Each row is a point on a landscape with many peaks, with its height.
From any point a climber steps to the highest of the 2 points nearest to it. It stops when none of these is higher. Distance is the straight distance between rows; heights are no part of it.
(12): [110 115  88 138 179 135 115  71 144  87 162 115 107 154 174 101 107 124
 121 101 126  92 139 151]  h=659
(382): [127 125 150 161 100 139  88 207 102 212 119 149 105  92 134 114 120 141
 150 174 145 163 103  55]  h=205
(792): [140  88  94  99 165 125  94 150 117 133 158  94 155 137  97 154 109  99
 131 134 155 115 173 169]  h=204
(408): [129  66 130 121 132 103 154 183 121 225 109 123 124  41 118 126 138 168
 100 156 104 165  94 104]  h=283
(703): [125 180 129 131 106 144 132 127 137  93 131 120  82 211 154 144 118  95
  96 130 109 127 158 161]  h=502
(628): [161 115 152  78 120 122  89 153 139 103  98 131 115 171 131 119 142  91
 161 120 158 144 180 136]  h=396
(77): [170 135 171 144 104 116 151 141 122  93  97 173 134 141 131  82 160 190
 142 155 138 145  90  79]  h=160
(387): [ 65 155 148 121 104  79 120 144 128  51 117 135 130 221 158 154 118 129
 156 132  67 110 160 103]  h=313
(891): [ 87 199 159 119 171 152 132 118 135 142  95 126 153 108  88 119 107 160
 179 175 150 124 104 109]  h=258
(136): [141  36 129 118  97  90 124 161 144 235 109 133 120  59 131 147 149 131
  64 146 118 147  80 104]  h=242
(578): [119 114 108  85 113 114 112 112 170  31 116 103  97 218 126  84 152 141
 141 108 138 125 153 106]  h=75
(359): [149  57  81 112 163 148 113  78 194 171 133  96 117  55  86 131 136 141
  82  94 140 157 122 144]  h=192
(760): [151 141 119 113 156 121 123 169 131 184 124 148 146  80 109 115 137 140
 160 185 107 135 145 154]  h=306
(370): [172 104 141  96 146 109  79 162  94  74 131 119 158 153 151 122 110 144
 167 128 122 143 143  93]  h=327
(681): [139 137 126 129 114 136 144 130 131 101 125 118 154 114 126 122 150 102
 102 122 144 116 117 184]  h=329
(494): [ 85 116  58 145 135  93 143 105 132 123 179  81 130 159 129 157  86  91
 107 122  77  96 186 147]  h=110
(46): [ 92 135  78 152 136 128 121 125 128  80 174 134 131 163 125 131 117  85
 124 145  89  86 163 156]  h=157
(436): [131  53 116 167 133 153 150 112 117 116 117 146 121  60 135 115 152 115
  67 117 160 130  85 111]  h=259
(449): [126  98 112 134 139 150 132 117 130 113 125 121 123  77 109  96 140  96
  79 103 166 128  89 166]  h=294
(822): [136 148 102 177  72 114 185  88 148 158 173  59 107 114 124 151 132 120
  67  95  74  82 152 129]  h=527
(632): [125 120 138 184 134 182 136  54 153  92 153 148 140 169 116 166 158 142
  97  90 152 100 115 150]  h=191
(171): [115  72  67 118 174 160 104 126 144 133 162 103 111  82  93 111 123 107
 113 110 190 138  99 136]  h=260
(542): [173 120 153 163 117 140 131 142 118  83  97 175 135 112 121  89 162 140
  94 148 131 151 119 110]  h=194
(363): [152 124 159 105 116 133 124 103 139 128 101 160 128 153 120 136 148  81
 123 109 160 153 161 129]  h=330
(950): [148 131 121 124 135 149 109  69 140  70 145 121 128 159 163 109 123 119
 131  81 145 114 128 124]  h=552
(59): [ 85  94 103  99 188 113  60 137 149  55 129 101 123 180 138 138  93 100
 142 118 165 119 138 135]  h=408
(89): [167  98 115 117 123 124 128 147 137 177 107 130 171  69  87 146 141 120
 129 146 116 138 146 154]  h=372
(902): [122  90 155 141 126 141 191  87 125 136 147 177 139 108 135 110 149 113
 134 100 153 108  73 159]  h=545
(654): [127 192 147 113  83 106 111 125 102 106 114  90 143 169 169 151 123 117
 143 107 101 102 163 122]  h=42
(803): [163 148 130 149 126 138 106 120 110  73 136 140 140 149 118  89 119 136
 106 147 101 151 162 135]  h=152
(934): [132 108 124  98 114 105 147 131 130  49 121 143 100 228 105  83 176 160
 153 132 118 145 140 103]  h=106
(182): [159 124 166  79 126 119  96 188 120 134  91 147 139 135 123 151 109 105
 180 145 150 143 171 148]  h=318
(166): [143  73 134 164  81 141  98 193  93 209 132 117 113  88 142 125 121 109
  98 136 153 168  94  92]  h=166
(886): [125 143 121 106 145 133 130 123 125 108 118 147 126 196 163 168 107 109
 131 143 102 142 166 153]  h=706
(458): [102 137 131 102 133  85 109 165 133  62  99 117 149 201 180 145  94 106
 135 137  97 128 148 147]  h=452
(719): [140 205 128 174  69 144 136 117 121 112 132 113 118 149 172 158 117 127
 124 124  59  95 157 119]  h=61
(811): [ 82 224 158 132 127 123 147 114 124 126 138 136 157 146 117 132  98 171
 185 154 108  96 106 127]  h=263
(569): [125 124 136 135 139  96 171 142 148 212 106 136 160  46  96 131 160 165
 123 185 150 105  72 127]  h=308
(933): [ 92 142 126 185 111 169 139  86 157  48 135 144  81 210 118 125 114 141
 105  87 146 102 150 115]  h=172
(44): [ 97 156 142 125  97 119 138  92 107  92 174 140 142 195 103 141 136 106
 143  97 120 108 153 121]  h=265
(748): [110 121 147 129 122 121 195 125 111 145 115 183 139 103 150 116 148 122
 164 122 138 106 107 135]  h=647
(453): [161 113 147 125 129 130 116 182 130 222 135 158 108  81 139 113 144 133
 150 189 138 150 108 110]  h=249
(909): [134 108 135 101 142 144 140 145 116  94 142 159 108 154 150  85 150 112
 144 114 156 150  98 124]  h=179
(374): [115 141 116 113 162 103 121 164  82 120 149 120 155 137 100 143 120 114
 124 151 126 117 163 169]  h=153
(552): [143 115 173 102 148 146 115 182  84 179  92 140 142  70 118 156 148 160
 135 139 131 176  85 123]  h=273
(780): [129  81  81 109 134 139 168  79 189 161 131  90 128  84 113 112 140 115
  81  93 117 155 127 176]  h=165
(903): [132 163 125  90 155  79  99 149 115 148 129 122 175 126 147 127  77 137
 196 167 100 108 144 136]  h=190
(752): [173  40 126 115 149 152  88 140 143 176 121  84 122  59 111 140 141 124
  90  98 152 155 111 150]  h=224
(509): [135  92  92 119 149 113 196 144 116 169 155 124 142  67 145  94 161 150
 143 133 102 125 130 143]  h=404
(392): [165  71 125 105 158 146  78 150  96 121 137 120 129 107 146 129 115 118
 150 101 131 144 137 111]  h=407
(945): [159 109 123 100 160 155  74 100 117 100 143 104 141 115 135 108 133 124
 134  80 129 141 125 140]  h=477
(280): [142 117 166 130 111 106  97 214 102 175 114 140  95 124 138  89 101 148
 187 165 156 170 113  40]  h=164
(500): [112 128 152 101 125 125 154 148 106  65 135 176 127 187 112 100 165 141
 159 132 147 142 109 113]  h=148
(35): [ 96 127 147 176 112 163 160  83 120  91 170 150 135 176 118 159 136 129
 137  78 118  82 122 157]  h=219
(743): [ 76 192 121 140 125 104 161 122 119 145 159 141 162 143 138 140 121 145
 192 155  94  70 143 141]  h=315
(361): [103 185 120 125 112 111 162 119 111 173 142 109 152 110 119 141 148 143
 149 131  83 103 160 165]  h=392
(264): [159 124 169  91 119 101 130 188  94 126 106 146 130 148 121 112 113 158
 183 155 166 178  86  71]  h=126
(378): [170  91 138 105 138 137 102 189  80 171 123 126 140  83 136 143 101 148
 171 127 120 172 118 106]  h=331
(638): [109  76 136  74 176 106  81 171 120  67 138 119 106 181 120 114 119 106
 148 117 176 146 130 116]  h=539
(544): [177  80 183  95 111 127 107 146 128 158 101 145 120 119 140 125 150  95
 132 113 181 164 113  99]  h=281
(537): [138 182 110 187  91 157 108  82 158 101 153  78  51 155 142 154  99  98
  70  89 119  98 144 109]  h=87
(240): [108 150  95 186 127 179 124  41 169 117 153 107 110 141 107 159 130 133
  78  90 153 104 128 148]  h=170
(193): [140  86  73 122 178 130 157 118 129 125 151 108 119 112 164  99 126 125
 125 125  98 117 152 166]  h=501
(796): [155 109 143 135 104 112 141 103 144 159 102 157 173  68  96 138 146 125
  76 153 118 138 113 148]  h=448
(402): [135 166 136 190  62 157 147  91 127 100 173 104  82 158 146 157  88 112
 111  78  71  87 127 100]  h=76
(376): [161  64 149 110 123 156  81 151 148 150  92 126 110  84 128 133 144  94
  95 104 171 169  95 116]  h=251
(103): [134 128  92 131 116 143 140  72 146 157 138  86 107 118 109 129 123 106
  74  92  94 147 163 168]  h=141
(345): [168 112 123 110 125 156 124 161 123 148 140 180 109 127 147 100 134 117
 154 160 127 170 100 117]  h=209
(807): [127  63 104 133 147 110 170 185  81 202 140 120 116  73 140 122 149 129
 125 129 143 140 112 108]  h=339
(952): [158  85 139 173 126 149 140 128  94 103 123 174 142  94 134 130 145 138
  94 129 140 149  80  95]  h=227
(550): [136 195 155 132  87 131 152 133 130  95  94 147 150 138 145 100 142 126
 130 135 130 128 117 168]  h=374
(854): [102 178 156 134  91 116 137  99  96 138 161 142 172 118  81 133 138 122
 132 109 104 113 135 144]  h=325
(505): [134 177 167 162  86 144 162 116 140  91  99 148 102 178 153 114 141 132
  89 115 110 124 146 160]  h=426
(885): [101 141  58 139 133 129 145  97 136 137 151  53  87 144 118 159  90 110
  73 106 103 120 177 148]  h=117
(434): [ 88 214 170 126 132 124 142 111 143 172  78 121 156  79  95 116 127 158
 134 169 114 117 113 138]  h=304
(243): [ 86 127  61 122 183 133  54  98 161  86 142  95 132 150 114 156  90 125
 138 111 163 114 145 139]  h=312
(284): [137 159 149 106 146  73 106 141 100  81 128 139 163 159 152 100 100 153
 177 159 102 120 139  94]  h=255
(383): [ 99 160 145 146 129  98 172 102 142 179 124 132 172  61  84 124 157 176
 111 161 107  91  95 149]  h=360
(931): [108 151 146 153 159 134 183 141 108 163 105 165 129  69 151 104 138 173
 159 164 128 104 103 121]  h=518
(510): [111 128 175 121 133 124 102 181 115 226  77 120 138  45 106 160 139 164
 131 160 151 141  71  97]  h=250
(47): [ 82 184  78 142 152 127  83  62 175  89 121 106 101 162 138 160  91 150
 137  91 183 120 147 115]  h=253
(549): [119 157 148 132 161 149 144 168 122 162  80 163 115  92 167 112 130 158
 174 184 151 134  87  81]  h=431
(248): [106 184 149 121  79  99 129 132 109  57 145 114  99 237 126 150 121 145
 135 134  64 136 150  86]  h=231
(559): [136 156 115 140  78  88 189  88 140 185 150  91 155 102 121 134 140 143
 109 113  76 101 153 146]  h=463
(613): [117 108  55 120 168 146 109 109 159 123 160 101 129 125 103 140 126  97
 113 107 176 115 145 160]  h=252
(367): [142 164 168 111 131 132 141 133 133 161  63 180 136 103 134 132 109 150
 161 158 143 166 107 122]  h=447
(772): [ 78 136 105 149 121 131 116  92 141  55 168 134 118 212 117 153 104  96
 130 106 132 104 167 108]  h=213
(202): [ 98 177  74 152 127 147 114  85 159 124 155  57  62 155 149 159 101  95
 100  95 130  87 158 126]  h=98
(167): [160 137 189 115 112 116 122 121 145 166  61 183 151  92 111 133 141 142
 102 166 126 149  96 122]  h=556

For each start below, name the point where the climber stops.
(103) => (628)
(382) => (167)
(552) => (12)
(284) => (12)
(77) => (886)
(136) => (12)
(500) => (167)
(171) => (886)

Call two points neighbours if one is among the 2 nearest of the other. Go from one point of each pair to the other, from neighbour to neighbour, staying as high as possible. Name the lowest point that can't be avoided.
(822), (383) => (891)
(748), (167) => (549)
(44), (12) => (510)
